Points, in no order, along strands that fork, close into loops and pass close to each other.
In the rows, 128 means zero.
Two points are linked if the straight distance between their rows is under 175. Some points are linked to none.
q_186: [ 88 137  38 160 128 117 123 141 128 143 183 169 110 128 132 166 191 112
 145 205 112 144  96 141 144 132  89  89 135 118 117 121  98  78 156  92
  85 115 115 108 153 159 188 141  85 107 105 148 120]
q_59: [145  55 126 119 129 129 112  87  95 101 138 118 151  78 111 149 111 110
 100 196  98 118 146 122 122  67 142 176 102 128 115 103 153 159 160 135
 138 140 167 143 118 149 104 163 116  97 143  65 164]
q_859: [167 117  61 139 103 130 131 162  90 129  86 103  67 171 135 144 101 137
  97 124 129 115 152 132 108 146 105 105 144 139 151  67 116  96 103  92
  96 192 110 133  74 136 164 166 113 123 117 155 116]
q_502: [ 95  68 195 124 161 109 131 138 108 174 135  62 158 129 139 143  42 146
 133 118 145 114 136  95 114 169 132 117 192 132 121 120 133 127 145 124
 130  96 124 134 133 118 124 114 129 113 138 119 118]
q_392: [153  89 129 140  92  96  28 122 122  82 129  59  83 142 107 146 108 124
 148 119 107 109 125 159  88 117 103 107 144 136 133  79 129  90 136 118
 106 165  47 155  60 155 121 139 118 164  74 139 150]
q_220: [140  72  70 122  99 141 113 120  89 102 122 117 128 129 129 156 123 132
  76 199 103 125 163 126 129  87 120 136 118 138 136  63 144 153 123 115
 110 170 146 137 117 161 144 181 111  91 148 105 130]
q_967: [149 128 122 181 116 145 147 131 147 155 145  53 112  89 130 131 125 105
 124 136 119 159  97 120 157 161 122 129 117 115  77 174 107 127 126 162
 147  70 190 141 210  99 106  78 105 169 149  92 149]
q_788: [148 184  87 146 144 148 112 123 159  97 102 173 124 153 146  83 186  81
 105 120 145 109 154 192 127 103 102 131  98 111 135 148  91 131  99 168
 134 151 152 116 130 178 131 163 130 140 127 169 140]
q_594: [141 150 159 140 124 148 120 124 117 143  87 150 138 167 169 134  86 151
 130  99 141  98 119 108 154 138 144 113 144 107 169 114 133 135 102 116
 142 100 141 133 149 153 171 129 129  87 170 152  85]
q_508: [138 101 112 152 139 101  76 117 146 112 167  59 105 154 120 155 112 127
 133 144 133 119 117 176 106 161 112  77 176 136 113  99  94 100 156 113
  98 133  32 152  60 170 129 114 113 131  57 175 148]
q_390: [139 145 111 137  90 136 164 115 103 122 110  93 113 191 164 141  66 162
  94 127 150 110 107 110 152 146 149 153  81 102 170 153 132 152 114 119
 145  88 153 133 158 128 162 166 128  97 152 151 123]
q_867: [130 184 139 146 156 134 145  83 152 123  79 165 127 154 151  71 179  88
 115 141 106 150 165 180 136  82 116 120  75 112 142 143 112 113 117 172
 195 119 142 116 138 138 145 139 119 155 158 140 155]
q_124: [133 170  91 135 105 142 181 108 163 123 146 199 188  81  82 138 148  77
 163 172 134 141  84 145 172 125 178 169 127 120 127 173  74 127 145  73
 149 147 174 132 149 112 133 127 125 112 114 133 123]
q_637: [168 153 102 133 151 143 185 141 141 161  65 124 130 117 117 117  94  87
 129  96 168  84 113 141 125 153 105  94 161 156 100 107 112 137  82 134
  73 163 157 118  76 165 100 136 117 112 117 132 116]
q_197: [102 133 129 105 107 119 184 117 162 132 117 180 214 149  83 103 112 101
  68 106 156 121 126 115 161 125 168 138 138 134 134 172 127 171 113 107
 189 162 110 123  91 125 152 126 159 143 116 115 108]
q_729: [149 132 109 166 120 119 120 127 152 130 172  29  93  98 129 130 121 114
 125 151  91 167  94 103 130 130 135 154  83 116  67 166 119  79 158 177
 164  61 140 132 169 118 105  91 110 175 120 104 166]
q_528: [156 101 171 124 140 116  73 113 105 115 134 141 172  92  91 134 136 115
 130 158  73 102 119 110 131  71 126 139  91 120 102  79 149 116 140 132
 137 142 156 118 121 139 115 143 101 155 125  67 132]
q_406: [160 127  97 121 126 153 121 125 155 162 140 107 117  54 144 103 208  67
 115 162 133 137 123 166 110  89 156 187 124 164 103 163  81 163 125 101
 141 120 167 142 149 141  94 148 136 120 127 115 155]
q_85: [162 190  72 106 119 145 130 120 177 104 112  64  96 155 156 104 142 129
 114 135 166 126 141 128 157 177 169 147  82 126 142 204 116 176 111 123
 117  61 147 119 151 134 117 157 202  80 131 164 144]
q_844: [110 122 138 125 138 108 176 168 138 168 154 140 138 147 145 144  65 160
 103 120 151 112 114  98  92 167 148  89 195 145 107 118 136 170 135  92
 113 166 105 125 107  88 134 124 154 149 151 140  64]
q_500: [115 133 121 151  96  98 138 109 119 107 174 201 174 149  71 148 110 172
 122 151 110 139 118  76 153 129 144 142 139  75 166  71 112 143 134  51
 127 224 132 164 105 103 156 124 124 144 109 130  79]
q_218: [146 180 132 117 125 139 143  79 151 146 103  62 111 120 137  96 178 105
 107 146 138 151 146 164 126  79 128 172  19 124 129 146 143 134 112 166
 139  81 164 141 145 116 101 164 121 145 131 118 172]
q_691: [160 134  90 127  75 140 147 134  94  90  82  95  56 174 158 137  67 191
 121  77 142 118 153 119 122 113 164 157  95  91 169 134 154 124 102 105
 153 115 139 152 138 117 163 158 137  99 151 174 115]
q_198: [ 86 117 131 180  95 124 174 140 172 142 154 131 168  99  56 113 110 115
 103 109 170 138 105 138 191 173 122 171 181 141 111 220  72 153 142 137
 154 136 157 148 170  72  93  78 138 176 113 105 170]
q_444: [131  97  67 140 134 130 111 127 106 151  72 117 117 154 105 152 115 137
 106 122 149 129 151 105 115 126  75 119 140 141 114  15 126  56 118 127
  84 189 125 123 100 143 118 177 142 104 121 111 118]
q_300: [144 107 191  93 101 118 125 141 134 135  70 131 121 114 115  93 152 181
 141  36 157  91 170 146  95 118 149 123 132 131 106 124 173 147  74 143
 134 153 128 154 138  85 101 102 168 156 152 138 120]
q_206: [128 163 132 122 145 128 152 148 153 140 175 123 162 116 124 125 126 119
 153 116 142 125  85 135 137 147 158 138  89 118  97 164 128  97 166 113
 132  69 163  91 148 116 127  99 117 133 113 170 141]
q_695: [135 168  92 165 102 104 151 128 110 111 192 229 129 192 133 135 109 164
 103 129 118 105  99  95 136 146 142 128 106  92 163 124  89 142 145  59
 120 183 122 157 101 103 142 140 130 131 104 154  72]
q_441: [117  89  85 160 145 101 122 153 141 157 170  90  96 142 133 146 113 131
 117 151 140 138 112 147 102 182  91  83 187 142  95  77 104 103 151  99
  62 153  69 137  75 152 123 139 129 121  65 146 101]
q_147: [155 104  67 170 117 120 160 143 126 129 199 130  99 127 168 142  89 105
 127 192 131  96  65 114 140 157 146 109 128 168 109 155  76 139 200  60
 103 101 122 124  89 130 127 152 140  59  82 147 131]
q_340: [102 138 148 116 106  98 151 128 127 119 126 183 118 176  92 106 141 172
 111  62 119 158 145 134 112 138 158 123  96  68 132 147 166 123 110 141
 158 162 119 100 123  94 144 105 157 218 150 142 117]
q_288: [167  61 163 110 109  91  44 123 113  95 129  52  83 130 120 122  85 146
 136  90  85  94 143 111  77 104 141 144 125 124 114 119 166  92 158 156
 148 138  80 154  78 120 109 147 140 173  97 127 145]
q_161: [144 163 117 116  73  88 146 120 172 120  90 154 141 163 139  49 152 132
 104  93 162  95 169 180 112  77 168 149 100 117 143 166 108 171  94 154
 163 134 149 144 115 152  94 139 167 156 132 133 136]
q_915: [101 172 110 157 128  64 145 132 119 104 184 238  78 212 137 128 140 178
 144 109 120 101 118 117 110 150 131  92 103  54 166 163 117 126 152  99
 121 161 110 132 107 106 155 122 133 161 140 163  98]
q_546: [121 131 162 108 173 150  47 149  98 108 108 119 145 132 128 144 196 106
 154 144 112 126 160 116 137 118  38 101 117 167 191  92 136  89 120 151
  89 127  99 113 105 134 144 114  84 103 113 125 174]
q_982: [124 112 126 149 121 127 173 120 151 150 169 131 172  98  78 132  86 119
  80 132 154 130 109 124 135 152 142 189 149 132 103 194  82 167 164 120
 166 144 162 129 149  91  92 115 169 164 122 111 150]
q_424: [153  85 180 114 119 118  91 134 118 119 143  71 117 127  96 119  98 154
 118  76 116 109 131 120 102 120 131 154  95  97  97 142 154 109 136 164
 145 120 151 132 136 108  85 119 143 198 116 104 151]
q_348: [101 169 170 106 171 150  87 146 106 125 107 160 127 162 154 132 161 129
 158 126 123 135 169 136 123 139  65  92 141 136 198 127 139 112  90 173
 104 144 109 105 121 147 173 130  89 106 142 158 138]
q_993: [ 92  83 140 103 165 164 140 106 101 149 124 101 171  71 130 134 122  72
 204 150 113 163 110 120 171 104 161 147 129 130 125 158 121 100 153 102
 144  53 177 105 177 138 117  97 112  83 157  92 153]
q_225: [177 135 126 122 116 152 114  93 151 131 131  61  90  80 138 123 172 112
  95 160 148 121 119 158 108  87 141 207  68 149 128 141 125 166 131 147
 135 104 144 152 126 136  88 162 139 113 123 102 188]
q_377: [ 66 172 175 162 143 139 152 132 181 105  95 215 110 149 128 104 146 127
 142  95 107 119 123 186 127 114 118 119 160 124 118 108 138 166  75 178
 167 157  91 117 135 162 138 113 108 139 135 103 110]
q_869: [154  49 107 129 197 126 111  80 109 131 115 104 132  46 129 149  99  67
 156 144 109 134 158  87 131 119 149 102 222 154 104 132 110 118 164 195
 110 130 114 154 100 165  92 109 109  79 135 123 157]
q_164: [104 135  91 152 156 118 142 158 131 134 201 164 191 104 108 152 125 109
 124 134 120 130 102 133 111 149 119 120 150 125  93 111 130 124 168  92
  81 168 137 104 121 135 127 131 132 143  76 146  90]
q_324: [116 183 135  94 169 161 115 134 135 134 128 116 114  63 147 145 207 112
 166 136  86 162 132 133 114 131  95 113 141 175 125 104 149 119 109 164
 104 101 105 111 157 135 145  89  69 109 143 134 133]
q_851: [125 165 161 117 121  98  64 148 127 137 146 145  57 113 134 150 178 158
 173 131 130 145 120 142  86 146  87  88 152 103 127  90 168 115 107 150
  86 164  97 129 135 122 145 141  92 180 136 111 112]
q_587: [ 75 118 182 150 124 143 146 113 112 149  58 192 135 184 129  84 138 138
 119 102 103 161 153 129 166 100 127 119  90 109 139 113 146 111  71 166
 221 127 106 116 118  99 151  82 131 169 147  90 129]
q_271: [149  53 125 137 191 119 118 102 119 137  86  90 128  82 107 153 108  83
 155 128 116 111 151  95 123 148 120 107 167 157  88  60 109 100 126 191
  73 163 118 153  70 169  77 121 111  85 100  84 142]
q_601: [133 161 118 159 113 141 170 116 163 177 133 108 122  99 147 124 142 124
 121 124 117 187 104 128 150 170 134 115 124 135  84 153 119 131 101 162
 166  70 153 128 207  91 128  76 134 155 175 111  89]
q_283: [155 146 151  86 148 135 131 109 135 149  53  95 183 114 160  79 158 123
 112  75 151 103 170 139 149 143 114 148 113 175 176 172 110 181  97 136
 120  93 132 158 135 135 118  94 149  67 149 127 135]
q_468: [111 119  56 104 158 160 180 140 132 127 119 125 163  60 122 146 120  54
 164 130 154 122  95 151 130 128 142 109 200 178  82 156 106 147 110 101
  94 146 156 123 144 153  97 133 125  65 129 122 101]
q_344: [125 159  51 179 146 127 136 140 113 114 121 231 124 202 116 116 105 127
  93  91 160 138 107 117 121 147  85 133 125  97 119 113  96  98 118 121
 111 217 126 120 125 149 132 173 167 143  87 149  77]
q_880: [ 53 155 104 139 142 110 129 163 144 154 197 143 109 106 145 172 167 136
 187 180 122 132  97 141 122 155 104  80 171 139  90 112 121 115 145  94
  74 101  73 124 163 135 169 132  71 101  97 160 116]
q_369: [135 166 134 129  99 128 175  73 155 143 131 154 182  81  65 130 146  93
 134 172 108 178 112 132 167 103 151 169  89 108 117 136 101 112 143 103
 181 116 176 131 154 102 126 113 115 153 123  91 134]
q_596: [132  69 217 114 140 127 113 145  63 166  45 115 139 118 144 120  80 149
 175  77 154  95 163 103 125 108 144 134 128 149 111  88 167 119 103  94
 149 160 136 139  94  75 121 106 139 122 131  98 136]
q_828: [126 145 155  97  97 111 137 129 150  94  62 153 117 153 131  55 165 176
 136  47 148  93 186 174 113 109 156 122 117 101 139 147 137 140  67 164
 144 121 125 131 126 143 102 100 179 142 155 137 113]
q_453: [117 131 107 128 134 113 204 139 139 133 141 184 187 152 106 137  68 127
  86 128 146 112 113  84 131 155 161  95 163 143 112 138 132 172 133  79
 134 198 107 120  70 107 151 122 157 148 133 121  67]
q_317: [200 113  96 137 137 182 141 160 135 119 158 101  92 124 166  84 142  78
  79 165 148 180  97 110 133 163 126 123 171 207 100 173  78 166 134  87
 104 142 132 110 118 148 130 165 155  66 121 112 109]
q_890: [104 101 112 135  79 115 142 131 120  81 181  34  86 163 129 141  91 185
 103 133 135 135 102 141 100 130 131 159  65  84 128 153 160 114 157 145
 111  82 116 143 116 108 118 149 133 155 101 135 158]
q_769: [ 74 152  80 114 165 158 146 129 129 127  99 123 153 147 138 161 103  97
 154 119 152 139 154 114 138 148  82  88 182 179 135  79 124 122  93 149
  66 144 112 109 155 155 136 169 109  45 119 151  79]
q_948: [159 151 113 138 119 160 140 135 163 138 127 194 128 118 157 114 132 107
 106 133 145 127 102 147 136 145 155 140 152 143 113 164  89 182  91 120
 148 118 140 123 145 161 128 137 157 113 149 125  75]
q_401: [132 126  98 104  73 141 129 137 133  67 159  33  59 168 126 134 135 193
 101 146 141 144 128 141 104 152 138 142 104 111 160 152 134 136 151 122
 104  88 107 104 110 114 104 129 194 127 113 160 166]
q_414: [107 110  55 158 105 141 146 112 162  92 150 243 186 151  92 141 121 105
 111 171 106 165 144 114 174 108 143 126 133  94 144 109 113 151 114 105
 132 191 152 127 144 152 144 147 134 118 142 108  78]
q_703: [126 178  82 132  97 125 144 118 132  84 144 123  68 209 171 132 123 174
 106 164 149 115 106 135 132 125 131 123  71  93 184 157 132 129 150 132
 117  89 116 120 123 125 163 179 136 109 141 189 145]
q_488: [164  51 134 133 160 120  78  62  85 131 113  80 108  71 132 164  83 113
 121 153 110 117 148  62 143 109 147 138 197 157 130 144 106 121 181 205
 147 107  94 163 121 151 101 124 133 106 145 105 174]
q_582: [178  92 132 163 126 118 141 122 110 145 144  93  67 117 134 155  39 141
 106 143 146 102  85 109 126 170 144 148 173 121 126 149 104 131 200 128
 131  90 131 144 125 134  98 123 149 114 125 137 151]
q_243: [173 124  98 129 134 192 114 164 155 134 180 103  91  97 168  87 207  87
  95 173 124 194 107 133 115 131 147 166 142 178  96 174  87 156 133 100
 123 135 136 109 144 144 124 153 146 104 121 125 139]
q_106: [165 172  92 102 121 118 133 130 171 112  98 147 156 132 147  65 163  92
 104  97 176  95 152 188 111 106 129 118 125 145 121 161 112 168  89 143
 120 146 145 119 103 168 101 137 149 133 117 169 119]
q_440: [139 181 143 143 120 126 151  55 125 132  91 166 162 125 105 103 153  93
 102 164  92 191 137 138 149  66 111 124  59 116 121 114 130  96 129 142
 208 122 153 125 136  97 130 139 112 170 137  99 135]
q_292: [117  85 166 120 142 164 127  95  99 151  97 145 170  94 123 143  94  89
 172 147 141 131 137 103 183  92 133 125 145 129 159 124 142 131 146 101
 124  80 178 110 160 154 125 109 124  64 170  98 137]
q_133: [124  85 195 105 123 140  76 149  69 136  51 121 106 158 153 106 131 171
 183  67 128 121 167  89 139  98 120 137  63 134 135 115 169 104  72 104
 150 127 134 130 132  62 146 102 142 165 133 117 135]
q_632: [209 109 147 118  66 147  69 144 135  90  96  69  37 113 125 147 112 173
 148  87 133  97 137 109 100 134 141 139 136 120 159  96 161 114 129  90
 108 118 110 160 115 117 108 108 167 115 139 132 131]
q_910: [101 130 176 119  90 132 179 129 154 172 117 164 188 132  95 101 115 120
 113  72 170 130 107 128 161 132 152 136 143 130 131 162 134 162  99 144
 173 114 129 125 141 112 117  99 144 145 124 110 123]
q_709: [174 148 107  84 139 145 137 112 146 135  93  57 134 126 149 102 119 114
  77 110 162 103 149 131 126 171 137 148 125 165 154 170 117 179 112 121
 127  97 137 127 124 127 110 127 168  87 151 139 136]
q_354: [108 152 196 154 164 134 110 155 153 157 154  91 136  80 129 151  82 141
 206  95 132 139  89  90 138 140 130 147 167 117  63 165 141 102 148 176
 142  74 138 140 198 115  86  86 102 144 114 112 148]
q_618: [127 126 178 132 134 171 116 126 112 141  83 173 173 117 145 150 102 105
 167 129 147 112 137 104 164  95 117  91 158 121 146  78 147 127 100 122
 113 132 162 132 148 151 132 133 106  69 148 125  98]
q_71: [154 134 123  69 106 125 102 145 116  90 132  64  93 155 118 130 143 159
  91 111 131 121 166 148 102 159 123 124 113 134 191 129 155 124 132 128
 107 112 102 101 106 125 131 120 153 130 139 166 166]
q_483: [142 213  74 130 128 157 123 104 171  95 116  85  80 183 172 133 154 128
 116 176 127 158 133 147 153 151 148 149  65 130 192 172 123 146 133 144
 131  64 125 110 142 138 158 169 152  86 148 173 159]
q_560: [157  90 111 122  46 115 106 149 105 109 116  67  33 142 126 146  87 190
 130  77 130 122 157  99  89 130 154 151 118 114 149 118 166 119 111  84
 132 108 118 153 134  88 158 136 140 136 141 154 123]
q_67: [ 94 165  66 102 161 142 137 123 112 130 129 126 120  76 152 151 207  78
 168 191  83 191 125 153 120 134 113  94 150 165 133 132 130  85 125 137
 124 109 125 100 154 141 178 108  77 102 172 141 124]
q_100: [115  49 222 128 171 123 102 121  64 170  74  72 139 100 141 128  62 144
 155  94 140 103 157  77 134 152 127 133 169 145 120 114 144 126 137 152
 130 119 119 156 132 111 101  93 142 113 150  73 142]
q_930: [126 104 106 114 144 145 129 123 142 135 164 116 152  52 120 159 154  87
 166 186  82 162 114 118 129  96 160 133 140 131  92 112 123  99 153 110
 140  80 161 115 165 148 127 109  93 116 166  90 128]
q_647: [138 156 110 150 119 130 133 154 125 132 150 202 154 130 109 136 120 119
 104  99 154 127 108 144 117 144 113 119 139 111 106  98 127 136 106 108
  94 207 138 119 116 137 111 142 141 155  90 146  78]
q_884: [122 213 163 102 144 128 112 129 140 147 145 133  55  87 151 153 168 151
 180 138 101 169 134 137 102 146  86  88 159 139 113 102 168 140 108 186
 106 132  82 119 166 119 143 102  85 143 143 130 115]
q_952: [112 172 134 126 115  81 120 163 143 115 194 185  71 158 143 139 154 187
 166 110 162 104 110 125 102 156 140  70 134  66 131 135 150 115 156 104
  70 125 100 119 124  97 126 131 138 143 114 180 100]
q_896: [126 120 152 116 130 114  91 115 117 124 170  73 125 144 122 134 120 130
 129 164 102 129 101 128 131  94 114 134  88 113 133 117 136  84 173 121
 141  58 112 106 121 154 149 135  92 151  97 129 155]
q_975: [139 136 176 102 123 112 105 137 133 139 150 135 123 120  96 119 148 164
 124  93 112 138 124 135  94 127 123 126 105 102  99 112 168 116 134 141
 137 131 144 108 138  93 115 114 135 219 147 118 125]
q_135: [114 147  65 122 136 144 175 117 134 145 137 137 131  85 151 152 165  80
 161 206  87 187  95 140 139 125 179 115 124 132 106 136 117  88 145  92
 158  87 154 117 182 121 154 116 112 111 186 125  99]
q_514: [146 131 176 134 161 128  83 149 135 138 169 125 148  60 117 155  94 103
 172 124 122 113  90 109 119 117 149 149 169 121  77 125 126  94 159 150
 138 105 124 131 136 153 101 110  94 130 101 120 133]
q_678: [158 150 184  87 130 141 118 145 147 126  87 129 111  89 144 121 168 162
 146  70 140  89 159 158  96 136 107 116 158 165 110 101 153 182  77 170
  87 163 108 172 144 114  78 109 135 116 123 143 105]
q_173: [135  87  71 148 103 156 121 114 120 111 119 199 140 131 133 143 132 111
  85 169 116 142 163 126 145  99 139 133 125 123 120  89 108 158  85 131
 130 176 162 125 148 170 134 164 134 105 162  97  86]
q_870: [ 89 127 201 148 143 142 124 129 129 118  50 211 138 153 145 104 168 149
 151 104 100 117 150 148 141  91 133 114 133 130 127  79 146 139  62 176
 176 159  98 144 127 124 153 108 110 136 163 100 112]
q_609: [ 88 155 165 141 114  92  75 156 115 120 152 176 126 122 125 165 138 138
 165 125 143 141 105 124 100 131 102  95 152  79 114  59 154 106 121 108
  89 176 110 139 138 115 138 174  80 182 106 107  87]
q_567: [123 128  52 147 150 140 140 129 108 140  59 182 132 169 121 124 111 124
  90  92 155 125 154 124 121 129  79 127 147 142 104  70 100  93  81 157
 114 206 124 115 110 158 123 179 164 116 134 128  85]
q_156: [182  76 155 122 188 136 112 108  97 107  64  79 144  83 120 136 124  83
 125 131 118  85 145 116 136 122 106 124 130 175 144  79 118 108 132 150
  95 146 130 150  70 163  99 107 105  68 104 109 160]
q_863: [146  39 148 121 151 122 115  81  62 117  93  74 120  89 121 147  73 129
  95 163 112  98 156  96 131 104 144 177 131 153 124 119 136 149 163 168
 148 118 133 160 111 139 106 134 126  86 155  77 180]
q_660: [ 62 177 113 168 156 130 142 131 156 117 136 233 114 142 120 133 156 112
 140 106 113 153 117 166 117 144  92 121 155 116 104 130 129 157  83 184
 133 205 102  94 139 177 149 136 125 160 115 115  93]
q_693: [161 111 136 113 112 121 157 133 146 142 145  94 134 118 107 101 107 140
  79  93 160 110 131 154 107 133 139 165 115 115  91 176 123 162 136 137
 144 128 166 121 141 113  69 128 173 170 128 135 154]
q_881: [165  98 164 106 176 143  58 122 119  81 100  84 156  98 129 137 187  95
 124 139 103  98 133 124 138  88  90 142  79 180 146  86 124 110 128 146
 110 121 121 122 103 150 112 111  99  96  93 116 175]
q_796: [125 126  58 138 115 144 183 121 154 103 165 211 196 108  85 156 104  75
 141 171 142 139 103 123 169 137 159 121 153 136 126 156  99 148 140  77
 109 173 159 124 133 123 128 132 151  89 124 113  76]
q_713: [108 160 133 125 120 105 158 124 101 110 180 132 150 200 121 115 101 162
 113 122 134 111 104 124 123 103 110 132  46  76 165 149 146  98 187  94
 115 113 146 108 110 101 133 151 112 154  85 181 154]
q_142: [ 70 143 152 167 140 145 177 151 159 155 150 133 167  75  85 142 100 116
 183  98 137 144  78 124 158 158 147 171 183 140  74 208 103 114 154 148
 151 101 150 144 195  91  89  63 113 146 123 125 167]
q_168: [139 156 118 133 111 112 138 113 133 104 181  57 104 131 113 125 122 142
 110 147 110 162  95 133 117 109 127 165  39  85 100 152 157  90 171 157
 136  77 143 116 131 119 103 139 115 186  92 110 168]
q_265: [ 77 132 143 141 100 122 169 114 108 114  86 167 136 204 105  77 130 148
  94  77 101 180 159 141 158 109 150 144  57  87 140 150 151 129  82 153
 214 163 120 119 110  94 156 116 132 202 130 108 155]
q_730: [129 153 113 136 133  71 130 142 126 118 227 148 118 160 122 132 133 171
 134 119 127  80 103 147 106 140 122 102  93  79 132 141 141  94 209  81
  91 116 110 119 103 110 123 125 131 162  70 178 139]
q_381: [ 67 141 145 136 163 107 147 169 151 153 215 132 166 109 145 155 107 133
 164 140 123 118  99 125 101 152 136 108 173 134  83 126 136 127 182 100
  99 118 105 115 133 113 129 129 103 124  93 160  98]
q_626: [161 121 168  90 120 147  99 127  94  94  51 108  99 161 146  96 154 176
 135  76 117 112 187 125 134  98 116 141  52 126 166 130 163 107  87 143
 142 117 134 136 136 103 141 119 138 136 152 144 155]
q_925: [115 130 161 109 128 101  82 154  78 126 115 142  90 194 128 120 135 147
 158 113 137 121 148 125 100  94  79  84 125  69 178 126 161  82 129  99
 120 159 114 124 104 116 191 152  93 164 125 177 160]
q_848: [127  60 179  90 166 114  53 136 109 124 144  55 138 114 127 135 155 156
 104 132  80 109 164 106  93 141 113 143 138 176 143  85 137 126 136 154
 131 113  96 136 111 108 128 109 117 138 143 103 151]
q_838: [ 70 116 166 140  76 114 172 127 164 162  63 184 177 148 125  65 125 110
 125  78 151 116 126 123 185 108 152 142 159 135 164 163 125 160  87 169
 200  89 103 149 125 150 137  97 136  99 123  62 126]
q_169: [107  96 165  80 159 125 110 152 114 152 131  84 154 127 143 135 116 156
  97 115 118 118 167 121  98 165 126 118 170 174 152  90 145 158 105 125
 121 126 108 119 119 107 145 118 132 117 170 133 110]
q_912: [145 146 155 105 106 151 138 102 113 117  57  74 127 161 154  88 148 144
 103 106 151 113 174 147 144  87 120 176  31 123 163 153 146 144  81 161
 141 106 156 162 142 119 113 163 133 118 145 127 170]
q_368: [ 89 110 168 117 108 115 156 101 149 162  49 137 192 120 163  58 179 123
 144  96 148 107 149 140 157 100 135 140 127 183 164 165 105 189  91 168
 158  96 123 158 136 151 140  91 147  89 150  88 121]
q_472: [136 167 143  75 133 116  90 155 119  92 114 125  94 163 130 150 167 167
 132 106 119 132 185 144 102 181 106  97 146 116 228 160 159 117 103 162
 102 119  87 108 106 139 146 104 133 114 155 153 160]
q_452: [ 93 162 187 137 116 105 124 130 136 134 161 205 171 139  90 155 126 151
 156 134 122 159 104  94 138 124 140 106 142  73 147  67 142 114 131  91
 136 162 121 138 122  94 153 120  91 168 119 112  82]
q_97: [111 116  43 169 111 126 136 162 121 130 223 167 124 124 151 142 159 111
 133 194 108 117  80 129 141 148 124 113 116 149 103 138  84 108 186  46
  90 112 118 122 124 134 150 151 121  90  81 145 116]
q_971: [173  86 113 131 118 118 131 149 112 143 143  82  83 139 138 143  75 138
  91 153 127 104 110 130  99 152 129 115 159 132 132  87 121 131 158  85
 104 141 114 134  77 145 135 138 130 121 110 145 117]
q_318: [ 94  95 128 114 110 116 151 118 126 153 168 159 189 130  95 142 132 146
  86 169  90 159 138 107 124 125 145 132 130 115 125 104 143 163 141 107
 152 143 143 103 142 115 154 128 137 170 166 102 104]
q_717: [ 58 109 135  93 168 194 137 131 120 138 123 171 204 129 140 123 156  72
 188 155 111 170 146 135 160  64 102  87 136 149 147 126 146 124 112 114
 126 122 156  74 120 139 133 124 114 107 141 142 123]
q_157: [ 94 111 147 104 133 102 119 165 134 162 172 105 106 154 147 143 119 193
 104 129 138 120 133 125  91 181 117 107 178 137 139 130 140 152 128 112
 109 114  88 120 142  98 160 127 138 156 165 158  89]
q_312: [116 139 143 133 145  83  82 112  98 132 160 134 135 121  94 134 158 129
 135 179  71 139 113 126 122  80  81 101 111  92 129  93 159  85 166  98
 128 122 125  99 118 146 157 149  79 186 112  99 149]
q_37: [168 125  84 162 130 123 153 134 127 132 163 118  95 100 154 144  69 109
 144 158 156  94  54 118 148 180 163 142 130 152 115 187  92 137 217 101
 128  72 150 125 130 120 118 130 157  70 102 163 168]

How many points has the smallest loop of links through each point below? Write 0 if it is on no loop.
q_71 | 17
q_37 | 14
q_424 | 0

A fork is a point with three links, a tip a point with one. Leave the first point through the second and follow the links. Name the first fork or tip that comes.
q_713; q_730 | q_390
q_300; q_828 | q_59
q_863; q_488 | q_168
q_796; q_124 | q_678
q_135; q_67 | q_713
q_880; q_381 | q_971
q_406; q_225 | q_169
q_100; q_596 | q_317

A piece is all that can be reached along the links. How many separate loops has the piece of each point below (a circle has one, a figure eight two, a Y none), and how many tips (points with one link)?
q_730 | loops 0, tips 4
q_567 | loops 1, tips 2
q_168 | loops 1, tips 2
